Each row is a point on a tangle of strands that fork and nearly touch. The rows are in no order.
In the rows, 128 means zero.
Points whose rows are less than 149 apart are linked; no others are. Some points are linked to none.
K_794: 165, 186, 137, 189, 192, 125, 177, 153, 185, 126, 158, 152, 112, 124, 125, 110, 102, 120, 104, 152, 113, 167, 99, 129, 126, 145, 84, 145, 106, 133, 169, 84, 75, 137, 169
K_630: 131, 136, 165, 128, 73, 157, 43, 94, 99, 135, 136, 146, 153, 138, 169, 147, 124, 154, 129, 93, 112, 106, 158, 124, 108, 115, 162, 102, 150, 98, 82, 161, 138, 76, 95
K_140: 79, 70, 148, 119, 150, 129, 128, 99, 140, 132, 140, 72, 185, 109, 132, 135, 130, 110, 126, 94, 139, 155, 103, 53, 162, 103, 132, 130, 92, 184, 65, 182, 143, 200, 183
K_916: 138, 71, 172, 101, 58, 115, 92, 99, 132, 144, 176, 148, 171, 140, 145, 126, 87, 136, 99, 87, 145, 101, 186, 109, 100, 67, 173, 142, 114, 128, 87, 200, 111, 71, 91
K_698: 198, 123, 154, 98, 196, 107, 179, 116, 179, 179, 131, 145, 97, 131, 96, 147, 103, 121, 141, 107, 122, 126, 99, 183, 117, 147, 157, 162, 111, 94, 148, 89, 111, 133, 124
K_989: 173, 168, 140, 148, 165, 159, 162, 120, 181, 110, 136, 147, 118, 156, 124, 174, 90, 119, 137, 110, 130, 192, 94, 172, 121, 138, 116, 144, 104, 141, 83, 80, 76, 110, 108
K_300: 156, 92, 93, 104, 125, 52, 80, 165, 97, 96, 135, 115, 161, 117, 128, 94, 133, 175, 90, 139, 122, 99, 168, 102, 164, 115, 83, 173, 91, 134, 59, 167, 162, 133, 124
K_885: 154, 136, 135, 139, 86, 163, 83, 77, 86, 141, 154, 157, 147, 155, 175, 148, 84, 166, 107, 106, 155, 122, 127, 151, 115, 126, 164, 104, 134, 107, 95, 159, 156, 85, 71
K_657: 174, 128, 124, 101, 125, 104, 148, 132, 125, 130, 156, 149, 96, 138, 131, 123, 76, 117, 112, 125, 124, 142, 129, 157, 111, 116, 130, 153, 96, 137, 97, 137, 96, 90, 100
K_118: 166, 122, 145, 79, 139, 111, 49, 132, 123, 121, 93, 124, 136, 132, 121, 140, 160, 157, 168, 110, 84, 59, 170, 145, 147, 140, 147, 145, 153, 67, 101, 138, 136, 82, 90
K_851: 88, 118, 123, 117, 86, 104, 166, 137, 108, 153, 128, 119, 94, 111, 130, 126, 128, 81, 139, 125, 146, 139, 159, 93, 95, 124, 145, 105, 142, 142, 153, 138, 136, 132, 168
K_116: 76, 47, 124, 56, 121, 95, 156, 126, 115, 112, 132, 108, 162, 121, 106, 127, 160, 115, 134, 92, 163, 67, 177, 108, 99, 83, 193, 141, 167, 129, 178, 159, 112, 131, 111
K_451: 101, 101, 97, 124, 175, 113, 179, 133, 119, 143, 121, 120, 104, 120, 115, 124, 181, 132, 121, 154, 148, 94, 86, 163, 133, 145, 157, 146, 118, 114, 216, 108, 134, 153, 124
K_31: 112, 119, 69, 88, 101, 111, 118, 130, 47, 130, 133, 84, 69, 124, 135, 80, 177, 70, 176, 158, 74, 112, 138, 120, 132, 160, 144, 125, 127, 130, 169, 140, 127, 79, 136
K_449: 95, 61, 94, 92, 150, 117, 137, 112, 113, 120, 131, 79, 146, 130, 115, 131, 116, 85, 156, 98, 149, 162, 108, 76, 160, 132, 114, 122, 105, 187, 56, 181, 139, 194, 191
K_195: 169, 106, 107, 98, 142, 131, 155, 106, 109, 145, 172, 125, 101, 150, 128, 139, 95, 107, 126, 115, 146, 158, 85, 179, 107, 127, 133, 127, 89, 130, 93, 144, 133, 110, 83
K_246: 172, 186, 141, 130, 139, 147, 136, 142, 154, 172, 129, 147, 58, 120, 121, 98, 92, 77, 160, 149, 104, 150, 122, 152, 105, 164, 88, 86, 122, 112, 122, 96, 124, 134, 148
K_680: 130, 138, 90, 125, 106, 105, 190, 136, 95, 163, 135, 137, 80, 117, 153, 138, 97, 114, 114, 146, 158, 138, 154, 134, 85, 146, 117, 119, 139, 132, 162, 96, 169, 138, 141
K_827: 108, 175, 136, 189, 158, 183, 124, 129, 155, 65, 95, 143, 159, 141, 148, 166, 159, 169, 116, 149, 152, 135, 94, 161, 153, 147, 117, 141, 150, 113, 175, 71, 102, 132, 93
K_627: 184, 112, 135, 119, 171, 121, 206, 116, 167, 164, 149, 171, 123, 154, 111, 183, 85, 159, 98, 84, 162, 98, 129, 193, 110, 136, 167, 181, 137, 116, 150, 77, 101, 111, 86
K_182: 199, 85, 130, 66, 127, 86, 84, 148, 121, 142, 117, 126, 119, 100, 103, 102, 78, 124, 119, 123, 138, 118, 134, 138, 149, 127, 90, 109, 79, 132, 12, 180, 164, 156, 113
K_493: 120, 106, 170, 166, 165, 122, 99, 171, 177, 126, 114, 105, 122, 88, 70, 31, 170, 114, 123, 164, 40, 96, 120, 77, 178, 106, 97, 133, 91, 123, 150, 164, 65, 130, 180
K_220: 112, 93, 68, 136, 97, 85, 135, 144, 74, 112, 170, 123, 149, 117, 149, 99, 132, 181, 47, 147, 167, 101, 163, 126, 127, 100, 134, 162, 101, 144, 154, 167, 141, 100, 85
K_360: 93, 75, 154, 113, 118, 172, 130, 122, 136, 122, 127, 100, 139, 113, 104, 108, 130, 71, 130, 129, 154, 152, 88, 119, 106, 82, 146, 78, 100, 155, 111, 182, 107, 159, 127
K_90: 91, 103, 88, 95, 119, 160, 103, 100, 72, 92, 116, 70, 109, 141, 130, 84, 206, 79, 198, 149, 73, 135, 98, 108, 162, 153, 148, 126, 125, 155, 138, 147, 106, 100, 129
K_479: 101, 143, 77, 122, 96, 138, 119, 118, 77, 157, 145, 107, 99, 113, 154, 109, 137, 95, 144, 158, 151, 164, 103, 106, 127, 153, 104, 75, 110, 155, 144, 136, 210, 169, 159
K_930: 97, 102, 79, 163, 118, 88, 180, 170, 100, 105, 155, 121, 150, 117, 138, 102, 141, 163, 41, 148, 180, 116, 135, 117, 131, 94, 127, 174, 110, 170, 181, 148, 116, 135, 116
K_618: 198, 118, 138, 88, 121, 123, 49, 115, 115, 141, 112, 133, 127, 122, 123, 128, 101, 155, 135, 115, 132, 116, 129, 157, 132, 118, 121, 84, 103, 89, 32, 170, 184, 135, 81
K_811: 137, 164, 137, 184, 83, 130, 125, 143, 110, 182, 161, 163, 93, 111, 160, 79, 141, 141, 95, 186, 93, 105, 131, 130, 116, 129, 155, 103, 129, 107, 211, 116, 147, 94, 132
K_461: 164, 145, 144, 166, 129, 104, 144, 210, 168, 108, 115, 145, 80, 95, 82, 58, 110, 100, 118, 181, 53, 119, 163, 121, 127, 95, 85, 140, 112, 128, 170, 136, 49, 77, 148
K_880: 135, 107, 61, 96, 75, 95, 72, 157, 35, 102, 109, 100, 121, 109, 138, 86, 119, 118, 123, 155, 148, 126, 145, 109, 139, 125, 84, 99, 111, 151, 83, 174, 187, 150, 105
K_735: 126, 210, 174, 165, 101, 159, 68, 107, 152, 191, 113, 158, 116, 116, 158, 113, 169, 149, 152, 152, 80, 118, 139, 117, 141, 168, 117, 74, 154, 75, 153, 88, 190, 145, 176
K_884: 90, 119, 118, 130, 114, 116, 111, 98, 93, 186, 137, 87, 118, 94, 152, 81, 181, 98, 139, 156, 126, 138, 115, 81, 152, 152, 117, 79, 100, 127, 141, 155, 216, 178, 187
K_61: 160, 117, 74, 101, 165, 139, 145, 136, 119, 111, 104, 102, 86, 124, 98, 112, 109, 84, 164, 141, 135, 167, 68, 145, 150, 160, 67, 108, 86, 149, 81, 120, 149, 175, 134
K_944: 115, 176, 88, 126, 130, 154, 148, 131, 123, 87, 97, 130, 100, 146, 113, 161, 74, 85, 164, 119, 167, 210, 121, 135, 120, 140, 79, 85, 137, 178, 59, 113, 127, 162, 150
K_699: 119, 149, 187, 136, 77, 146, 76, 89, 133, 176, 119, 150, 138, 124, 165, 154, 138, 145, 139, 107, 102, 98, 158, 112, 107, 136, 179, 107, 183, 74, 126, 127, 144, 105, 128
K_725: 108, 129, 90, 105, 111, 117, 115, 107, 72, 99, 141, 112, 139, 151, 165, 146, 140, 129, 138, 125, 126, 139, 127, 128, 139, 142, 145, 137, 143, 140, 118, 141, 137, 94, 105
K_282: 119, 112, 146, 177, 144, 114, 113, 150, 162, 135, 127, 90, 117, 98, 86, 30, 164, 90, 116, 155, 48, 128, 129, 37, 172, 115, 87, 142, 90, 181, 124, 167, 67, 139, 217
K_119: 128, 73, 183, 91, 55, 133, 127, 119, 153, 160, 136, 177, 159, 140, 113, 124, 83, 133, 97, 78, 165, 60, 219, 124, 74, 74, 188, 121, 142, 121, 99, 174, 109, 75, 81
K_62: 140, 99, 169, 101, 195, 124, 130, 110, 173, 142, 124, 110, 165, 132, 116, 164, 131, 136, 132, 85, 129, 120, 88, 134, 148, 132, 151, 147, 114, 106, 90, 124, 129, 160, 134
K_758: 135, 73, 178, 72, 116, 132, 153, 113, 166, 134, 114, 168, 152, 162, 92, 165, 100, 132, 128, 63, 175, 65, 195, 158, 81, 91, 188, 130, 169, 110, 113, 145, 104, 94, 73
K_279: 165, 194, 128, 145, 165, 145, 179, 146, 166, 167, 150, 139, 71, 127, 117, 123, 69, 94, 133, 139, 133, 187, 99, 145, 99, 162, 74, 107, 104, 132, 141, 77, 106, 148, 163
K_237: 129, 145, 168, 121, 117, 148, 161, 126, 170, 124, 119, 135, 111, 151, 112, 154, 118, 67, 176, 115, 94, 163, 138, 128, 90, 123, 154, 133, 161, 140, 129, 101, 55, 74, 139
K_365: 132, 99, 82, 130, 191, 109, 176, 146, 121, 125, 139, 97, 100, 126, 108, 96, 181, 113, 121, 165, 99, 120, 81, 145, 151, 144, 130, 162, 81, 142, 201, 121, 104, 134, 134
K_801: 92, 219, 156, 176, 119, 162, 148, 118, 174, 143, 112, 140, 121, 137, 150, 130, 134, 88, 162, 149, 105, 175, 130, 100, 114, 159, 109, 94, 168, 116, 174, 59, 122, 140, 197
K_873: 98, 156, 109, 163, 85, 157, 99, 132, 96, 128, 139, 95, 99, 111, 146, 41, 170, 81, 127, 189, 94, 163, 117, 79, 141, 123, 112, 105, 107, 163, 158, 154, 114, 104, 162
K_172: 119, 105, 167, 117, 111, 161, 100, 94, 145, 152, 146, 117, 116, 117, 133, 121, 125, 81, 151, 114, 120, 161, 89, 120, 110, 115, 143, 82, 105, 121, 106, 153, 139, 137, 140
K_68: 66, 96, 151, 118, 129, 151, 146, 123, 166, 82, 125, 119, 184, 138, 104, 185, 127, 135, 91, 87, 186, 127, 143, 108, 113, 79, 150, 153, 148, 178, 107, 145, 95, 166, 130
K_82: 113, 92, 139, 86, 123, 73, 114, 103, 124, 138, 133, 131, 173, 143, 146, 166, 142, 179, 126, 62, 130, 60, 187, 103, 126, 125, 187, 180, 168, 103, 129, 130, 138, 106, 128
K_796: 86, 94, 120, 109, 187, 139, 154, 135, 143, 93, 96, 119, 149, 134, 107, 159, 182, 150, 136, 117, 159, 93, 82, 176, 135, 128, 158, 140, 147, 110, 191, 99, 128, 169, 92
K_204: 190, 124, 110, 138, 160, 130, 144, 173, 130, 116, 140, 121, 63, 122, 80, 45, 114, 94, 125, 187, 78, 145, 75, 152, 148, 120, 89, 140, 52, 165, 141, 156, 58, 103, 109
K_19: 176, 166, 146, 172, 136, 125, 165, 196, 180, 130, 143, 174, 87, 106, 95, 80, 91, 132, 109, 181, 74, 126, 154, 151, 129, 102, 110, 151, 124, 109, 198, 91, 50, 82, 144
K_705: 194, 211, 141, 181, 110, 136, 123, 106, 129, 179, 190, 175, 105, 142, 170, 115, 87, 165, 117, 144, 85, 149, 128, 140, 122, 172, 111, 132, 116, 95, 136, 84, 140, 66, 133
K_273: 153, 50, 105, 65, 155, 95, 138, 156, 117, 110, 102, 96, 103, 124, 78, 79, 139, 80, 157, 135, 124, 97, 127, 156, 136, 116, 120, 132, 96, 132, 113, 161, 102, 133, 102
K_958: 192, 89, 109, 83, 156, 110, 124, 137, 126, 137, 136, 110, 93, 127, 102, 84, 85, 78, 145, 135, 126, 165, 92, 123, 144, 137, 87, 131, 62, 155, 43, 167, 121, 145, 128
K_397: 125, 140, 70, 111, 73, 105, 92, 117, 37, 143, 135, 113, 108, 118, 176, 111, 112, 120, 130, 146, 148, 143, 148, 114, 121, 147, 98, 88, 128, 136, 102, 155, 223, 139, 128
K_262: 159, 158, 145, 175, 160, 111, 97, 129, 147, 175, 174, 129, 123, 107, 140, 71, 165, 155, 115, 162, 55, 147, 84, 103, 175, 139, 95, 151, 73, 114, 153, 131, 151, 117, 166
K_570: 103, 93, 166, 150, 170, 182, 149, 129, 183, 76, 126, 136, 200, 139, 101, 173, 126, 179, 66, 102, 201, 139, 94, 155, 119, 87, 137, 140, 124, 160, 117, 140, 97, 175, 74
K_164: 166, 89, 130, 96, 73, 140, 115, 74, 108, 151, 181, 145, 144, 169, 153, 164, 58, 128, 116, 71, 160, 137, 164, 145, 85, 105, 161, 119, 120, 124, 80, 182, 135, 61, 79
K_313: 75, 72, 151, 100, 128, 191, 140, 113, 135, 74, 108, 77, 162, 140, 82, 146, 136, 71, 164, 113, 148, 171, 108, 115, 93, 86, 153, 102, 136, 192, 90, 190, 83, 145, 120
K_174: 124, 161, 127, 186, 139, 169, 83, 127, 113, 66, 99, 149, 180, 145, 157, 166, 164, 216, 97, 137, 143, 110, 99, 164, 159, 131, 123, 147, 145, 107, 130, 92, 126, 114, 58
K_368: 87, 73, 141, 69, 142, 83, 158, 105, 141, 125, 129, 119, 176, 145, 112, 177, 151, 134, 134, 63, 155, 78, 178, 96, 107, 105, 188, 179, 175, 126, 139, 128, 103, 129, 135
K_523: 140, 111, 160, 162, 155, 118, 94, 183, 169, 128, 101, 134, 124, 72, 85, 68, 177, 150, 113, 187, 70, 77, 94, 134, 176, 102, 90, 116, 93, 88, 163, 140, 119, 141, 140
K_2: 122, 127, 136, 133, 145, 125, 179, 163, 165, 95, 96, 136, 119, 117, 103, 151, 114, 103, 108, 122, 161, 144, 138, 130, 114, 110, 98, 132, 133, 153, 110, 107, 80, 155, 138
K_496: 87, 189, 143, 179, 128, 112, 125, 97, 136, 113, 146, 108, 171, 144, 176, 153, 169, 162, 126, 125, 98, 159, 135, 62, 152, 151, 117, 174, 154, 149, 132, 101, 133, 127, 184
K_641: 164, 144, 180, 109, 97, 120, 101, 104, 129, 204, 119, 151, 90, 115, 147, 136, 132, 122, 163, 118, 86, 74, 168, 136, 109, 151, 180, 111, 172, 39, 154, 107, 154, 102, 146
K_137: 169, 69, 112, 59, 113, 66, 94, 149, 97, 118, 146, 117, 143, 131, 122, 107, 72, 138, 102, 104, 154, 107, 156, 122, 138, 107, 99, 140, 77, 151, 34, 195, 154, 149, 100
K_937: 160, 129, 50, 81, 151, 140, 101, 108, 53, 112, 128, 104, 103, 147, 131, 136, 133, 137, 177, 135, 138, 137, 82, 200, 147, 165, 115, 116, 112, 113, 116, 127, 187, 128, 61
K_65: 90, 180, 137, 176, 121, 177, 162, 126, 156, 74, 87, 162, 170, 149, 135, 191, 119, 157, 106, 124, 183, 151, 116, 151, 106, 126, 136, 137, 167, 138, 155, 68, 98, 155, 109
K_186: 106, 125, 208, 148, 181, 161, 105, 86, 186, 143, 132, 133, 178, 136, 135, 188, 131, 157, 122, 84, 145, 150, 69, 124, 140, 128, 134, 106, 109, 108, 87, 120, 151, 190, 153
K_709: 187, 158, 74, 108, 131, 139, 110, 144, 76, 95, 118, 129, 83, 141, 127, 123, 122, 134, 151, 156, 117, 136, 112, 192, 132, 163, 102, 130, 120, 109, 126, 119, 130, 83, 66
K_404: 155, 125, 124, 100, 111, 84, 77, 134, 103, 124, 94, 153, 156, 137, 132, 152, 150, 197, 131, 107, 99, 48, 206, 135, 145, 132, 158, 180, 180, 72, 119, 117, 144, 75, 102
K_761: 175, 156, 149, 113, 138, 130, 75, 147, 135, 110, 83, 139, 93, 127, 105, 117, 159, 132, 175, 145, 55, 92, 146, 167, 157, 144, 128, 134, 147, 69, 129, 105, 108, 87, 106
K_513: 115, 174, 127, 152, 119, 83, 140, 106, 112, 136, 145, 136, 155, 141, 184, 180, 145, 181, 110, 106, 122, 128, 163, 86, 135, 173, 132, 163, 172, 133, 127, 83, 177, 122, 163
K_418: 100, 81, 83, 98, 109, 84, 130, 116, 76, 134, 145, 82, 129, 111, 137, 103, 116, 78, 152, 121, 136, 148, 144, 49, 149, 142, 107, 120, 97, 193, 60, 183, 165, 165, 193
K_434: 114, 69, 106, 53, 153, 142, 117, 52, 98, 132, 141, 110, 156, 175, 129, 185, 106, 135, 177, 61, 181, 147, 122, 160, 103, 118, 178, 104, 166, 115, 114, 177, 163, 135, 88
K_427: 164, 103, 101, 124, 133, 110, 139, 189, 133, 99, 109, 113, 67, 104, 70, 38, 119, 84, 121, 188, 56, 117, 135, 130, 143, 100, 78, 155, 86, 153, 138, 160, 60, 89, 127
K_378: 114, 179, 106, 112, 121, 169, 110, 97, 104, 111, 99, 132, 112, 152, 138, 192, 94, 115, 190, 111, 151, 191, 104, 146, 131, 152, 110, 77, 149, 143, 71, 112, 175, 148, 132
K_670: 139, 95, 160, 130, 146, 179, 161, 117, 180, 98, 140, 162, 177, 151, 104, 159, 105, 179, 67, 89, 195, 115, 111, 187, 117, 78, 153, 152, 117, 150, 119, 125, 89, 123, 49
K_189: 89, 135, 136, 120, 101, 144, 139, 71, 117, 138, 125, 142, 152, 174, 152, 224, 74, 133, 145, 62, 176, 160, 147, 120, 101, 125, 166, 102, 178, 132, 95, 125, 175, 143, 137
K_130: 186, 188, 151, 152, 140, 158, 116, 105, 160, 152, 160, 163, 120, 145, 158, 156, 90, 136, 142, 106, 112, 160, 106, 158, 119, 156, 138, 130, 132, 94, 110, 83, 110, 83, 119
K_104: 92, 112, 138, 155, 96, 113, 68, 162, 115, 123, 71, 129, 155, 79, 121, 89, 194, 185, 107, 150, 125, 44, 149, 117, 150, 117, 118, 100, 154, 78, 165, 136, 182, 150, 121
K_340: 81, 88, 76, 92, 132, 88, 123, 101, 54, 117, 157, 92, 156, 133, 155, 132, 161, 139, 138, 114, 159, 123, 133, 116, 136, 129, 151, 137, 134, 149, 141, 163, 172, 136, 131
K_982: 112, 175, 116, 180, 135, 151, 139, 190, 161, 96, 70, 137, 127, 98, 122, 122, 118, 133, 102, 163, 177, 144, 116, 119, 129, 137, 46, 86, 126, 138, 119, 102, 145, 201, 153
K_75: 150, 136, 121, 135, 111, 93, 150, 162, 147, 106, 130, 154, 115, 128, 118, 118, 94, 125, 100, 128, 119, 127, 172, 129, 122, 99, 111, 168, 127, 147, 114, 131, 75, 90, 126
K_158: 109, 134, 126, 175, 95, 131, 174, 166, 129, 152, 154, 151, 100, 94, 141, 94, 145, 126, 79, 171, 125, 119, 120, 131, 106, 110, 153, 133, 123, 129, 228, 122, 98, 113, 131
K_297: 119, 156, 88, 168, 125, 111, 208, 138, 122, 142, 179, 135, 113, 120, 157, 138, 98, 120, 71, 150, 165, 183, 116, 118, 106, 138, 114, 142, 108, 166, 158, 107, 130, 138, 153
K_898: 84, 113, 121, 141, 106, 122, 41, 141, 101, 95, 96, 115, 200, 107, 142, 128, 190, 208, 109, 134, 147, 76, 122, 113, 160, 122, 112, 117, 147, 106, 112, 152, 196, 171, 102
K_320: 132, 78, 65, 90, 120, 69, 80, 190, 71, 78, 94, 93, 146, 89, 104, 71, 144, 151, 107, 152, 136, 94, 140, 102, 170, 117, 63, 150, 105, 142, 64, 173, 164, 170, 114
K_536: 87, 158, 115, 125, 107, 93, 148, 73, 94, 137, 165, 127, 148, 169, 186, 213, 109, 153, 138, 88, 148, 161, 158, 86, 114, 158, 160, 146, 168, 129, 107, 109, 182, 128, 152
K_861: 189, 164, 160, 132, 105, 122, 120, 126, 118, 211, 102, 173, 95, 108, 139, 126, 98, 162, 138, 136, 119, 62, 193, 160, 120, 167, 156, 106, 175, 46, 160, 85, 174, 105, 135
K_154: 97, 106, 116, 157, 130, 92, 121, 156, 125, 98, 98, 82, 133, 104, 114, 72, 181, 109, 122, 163, 80, 112, 152, 41, 170, 120, 98, 167, 124, 186, 134, 165, 83, 129, 189
K_5: 144, 135, 172, 129, 143, 161, 155, 115, 176, 98, 131, 128, 147, 154, 115, 181, 101, 91, 161, 92, 120, 179, 116, 150, 105, 116, 145, 151, 146, 143, 79, 102, 54, 89, 109
K_407: 131, 114, 131, 135, 142, 144, 205, 131, 160, 117, 134, 170, 151, 161, 124, 182, 99, 165, 80, 95, 195, 107, 138, 175, 105, 103, 170, 173, 147, 139, 153, 96, 84, 112, 76
K_3: 117, 161, 119, 132, 129, 163, 98, 115, 105, 89, 112, 117, 125, 148, 147, 169, 137, 124, 156, 119, 122, 163, 116, 136, 130, 141, 124, 108, 140, 133, 110, 109, 138, 119, 111
K_128: 98, 89, 65, 81, 170, 137, 126, 122, 86, 94, 89, 66, 107, 140, 95, 100, 197, 81, 209, 132, 114, 113, 86, 140, 156, 166, 131, 126, 130, 146, 149, 122, 128, 148, 128
K_323: 109, 95, 102, 89, 97, 51, 149, 117, 95, 178, 151, 87, 110, 110, 137, 119, 120, 89, 141, 119, 141, 126, 162, 64, 111, 142, 125, 121, 121, 158, 114, 143, 173, 146, 198
K_576: 101, 106, 139, 154, 142, 120, 93, 180, 146, 103, 71, 124, 144, 90, 95, 87, 186, 164, 119, 160, 95, 65, 138, 115, 164, 106, 113, 124, 128, 107, 158, 137, 121, 154, 132
K_260: 103, 209, 151, 193, 121, 152, 130, 127, 169, 116, 133, 151, 142, 138, 166, 156, 135, 132, 118, 128, 104, 167, 151, 83, 127, 148, 108, 145, 170, 131, 140, 75, 104, 122, 176
K_26: 141, 126, 92, 107, 76, 105, 155, 135, 78, 132, 161, 112, 74, 143, 141, 104, 116, 66, 151, 147, 85, 136, 164, 132, 94, 136, 151, 142, 127, 137, 164, 126, 88, 50, 118
K_928: 64, 75, 119, 91, 157, 182, 154, 98, 118, 65, 111, 81, 169, 160, 97, 171, 152, 91, 171, 95, 161, 167, 83, 146, 112, 104, 176, 119, 158, 167, 125, 155, 95, 152, 94
K_473: 130, 132, 137, 119, 96, 143, 166, 114, 133, 151, 154, 129, 89, 145, 143, 134, 121, 63, 172, 128, 85, 135, 147, 142, 76, 124, 174, 144, 163, 110, 172, 120, 70, 53, 122
K_126: 105, 166, 160, 148, 97, 127, 68, 133, 130, 181, 118, 124, 116, 89, 139, 78, 178, 119, 153, 154, 83, 112, 137, 77, 145, 147, 103, 76, 133, 102, 142, 129, 196, 152, 192
K_494: 86, 139, 106, 161, 130, 131, 169, 187, 165, 75, 67, 134, 136, 111, 92, 141, 124, 128, 104, 151, 193, 137, 127, 135, 115, 109, 82, 119, 133, 164, 141, 111, 111, 191, 124
K_178: 178, 96, 169, 98, 208, 106, 145, 97, 184, 180, 142, 119, 119, 136, 93, 132, 143, 126, 151, 105, 84, 104, 75, 164, 154, 141, 160, 161, 88, 79, 131, 122, 109, 127, 124
K_688: 147, 220, 159, 188, 127, 155, 69, 142, 166, 160, 108, 172, 135, 124, 150, 109, 153, 185, 130, 170, 73, 106, 139, 146, 156, 169, 85, 104, 152, 63, 163, 61, 162, 119, 148
K_843: 125, 138, 89, 178, 132, 95, 209, 183, 130, 123, 144, 145, 109, 113, 124, 108, 122, 134, 52, 169, 157, 144, 139, 117, 113, 114, 111, 164, 112, 169, 188, 108, 99, 135, 144
K_683: 139, 152, 62, 109, 175, 146, 151, 123, 88, 111, 110, 99, 92, 147, 117, 145, 118, 115, 168, 142, 152, 174, 56, 179, 152, 174, 90, 110, 104, 138, 125, 91, 153, 165, 111
K_243: 106, 163, 202, 163, 154, 162, 132, 108, 195, 161, 116, 162, 152, 125, 143, 163, 124, 155, 110, 114, 161, 140, 96, 122, 130, 144, 126, 95, 145, 92, 151, 82, 162, 197, 176
K_521: 81, 46, 86, 75, 107, 71, 142, 125, 74, 132, 151, 86, 140, 110, 128, 96, 161, 104, 120, 118, 154, 102, 153, 87, 117, 99, 168, 150, 118, 161, 153, 188, 126, 127, 137
K_798: 138, 205, 153, 194, 75, 168, 120, 112, 129, 170, 161, 175, 106, 118, 170, 100, 105, 131, 109, 152, 96, 142, 136, 133, 96, 134, 136, 99, 150, 112, 166, 100, 132, 76, 129
K_28: 92, 93, 172, 130, 153, 164, 106, 95, 143, 121, 134, 103, 186, 121, 119, 169, 105, 141, 117, 86, 163, 169, 71, 95, 149, 97, 121, 96, 100, 162, 58, 164, 160, 211, 152
K_327: 95, 149, 125, 169, 124, 135, 60, 121, 116, 83, 90, 133, 198, 131, 148, 164, 181, 230, 98, 131, 132, 88, 136, 125, 164, 151, 112, 150, 164, 110, 127, 104, 166, 138, 92
K_774: 155, 200, 153, 202, 159, 122, 170, 172, 194, 146, 151, 176, 110, 105, 121, 106, 99, 152, 95, 175, 81, 131, 144, 121, 134, 129, 93, 159, 141, 106, 196, 70, 77, 117, 167
K_527: 55, 139, 179, 142, 129, 168, 154, 107, 164, 95, 103, 137, 175, 157, 133, 229, 120, 136, 115, 88, 178, 153, 134, 106, 108, 103, 163, 129, 180, 154, 142, 94, 96, 166, 139
K_822: 85, 72, 108, 92, 181, 146, 165, 110, 122, 84, 127, 111, 161, 152, 98, 157, 159, 121, 150, 106, 183, 138, 69, 169, 135, 119, 160, 132, 127, 148, 149, 130, 122, 174, 94
K_42: 128, 94, 123, 129, 79, 99, 91, 121, 102, 105, 175, 148, 172, 142, 153, 111, 118, 179, 58, 113, 140, 98, 178, 115, 130, 72, 150, 180, 108, 150, 101, 189, 115, 61, 75
K_542: 120, 176, 159, 184, 109, 155, 123, 140, 156, 147, 98, 156, 131, 102, 143, 132, 115, 153, 93, 140, 162, 118, 132, 131, 117, 130, 95, 77, 140, 103, 141, 106, 176, 180, 148
K_457: 143, 99, 114, 92, 122, 146, 135, 78, 99, 143, 163, 113, 111, 143, 132, 145, 83, 84, 165, 107, 150, 184, 88, 140, 110, 123, 134, 104, 104, 139, 85, 177, 147, 129, 115
K_492: 189, 155, 112, 101, 121, 152, 118, 142, 102, 125, 105, 138, 75, 142, 124, 128, 138, 114, 182, 149, 92, 118, 135, 199, 118, 153, 140, 121, 141, 90, 150, 95, 114, 67, 60
K_943: 148, 203, 153, 189, 140, 132, 130, 155, 178, 152, 130, 183, 119, 120, 139, 118, 138, 168, 126, 170, 70, 108, 136, 140, 152, 161, 120, 144, 163, 72, 205, 50, 121, 114, 164
K_689: 131, 196, 177, 151, 122, 142, 145, 118, 179, 186, 130, 144, 89, 131, 134, 141, 99, 90, 160, 120, 106, 140, 138, 110, 101, 155, 128, 89, 161, 91, 153, 69, 124, 142, 184

Follow the links from the first point to the second, and from the first to the third. Name the last point that the two ways share.
K_178 / K_916 / K_2 | K_186
K_427 / K_937 / K_801 | K_774
K_297 / K_407 / K_195 | K_186
K_494 / K_798 / K_916 | K_843
K_851 / K_5 / K_42 | K_843
K_536 / K_688 / K_461 | K_774

A fork is a point with three links, a tip a point with one. Leave the first point through the second and follow the links. Name the first fork or tip that comes.
K_688 / K_735 | K_182
K_243 / K_542 | K_365
K_82 / K_368 | K_944
K_479 / K_884 | K_774
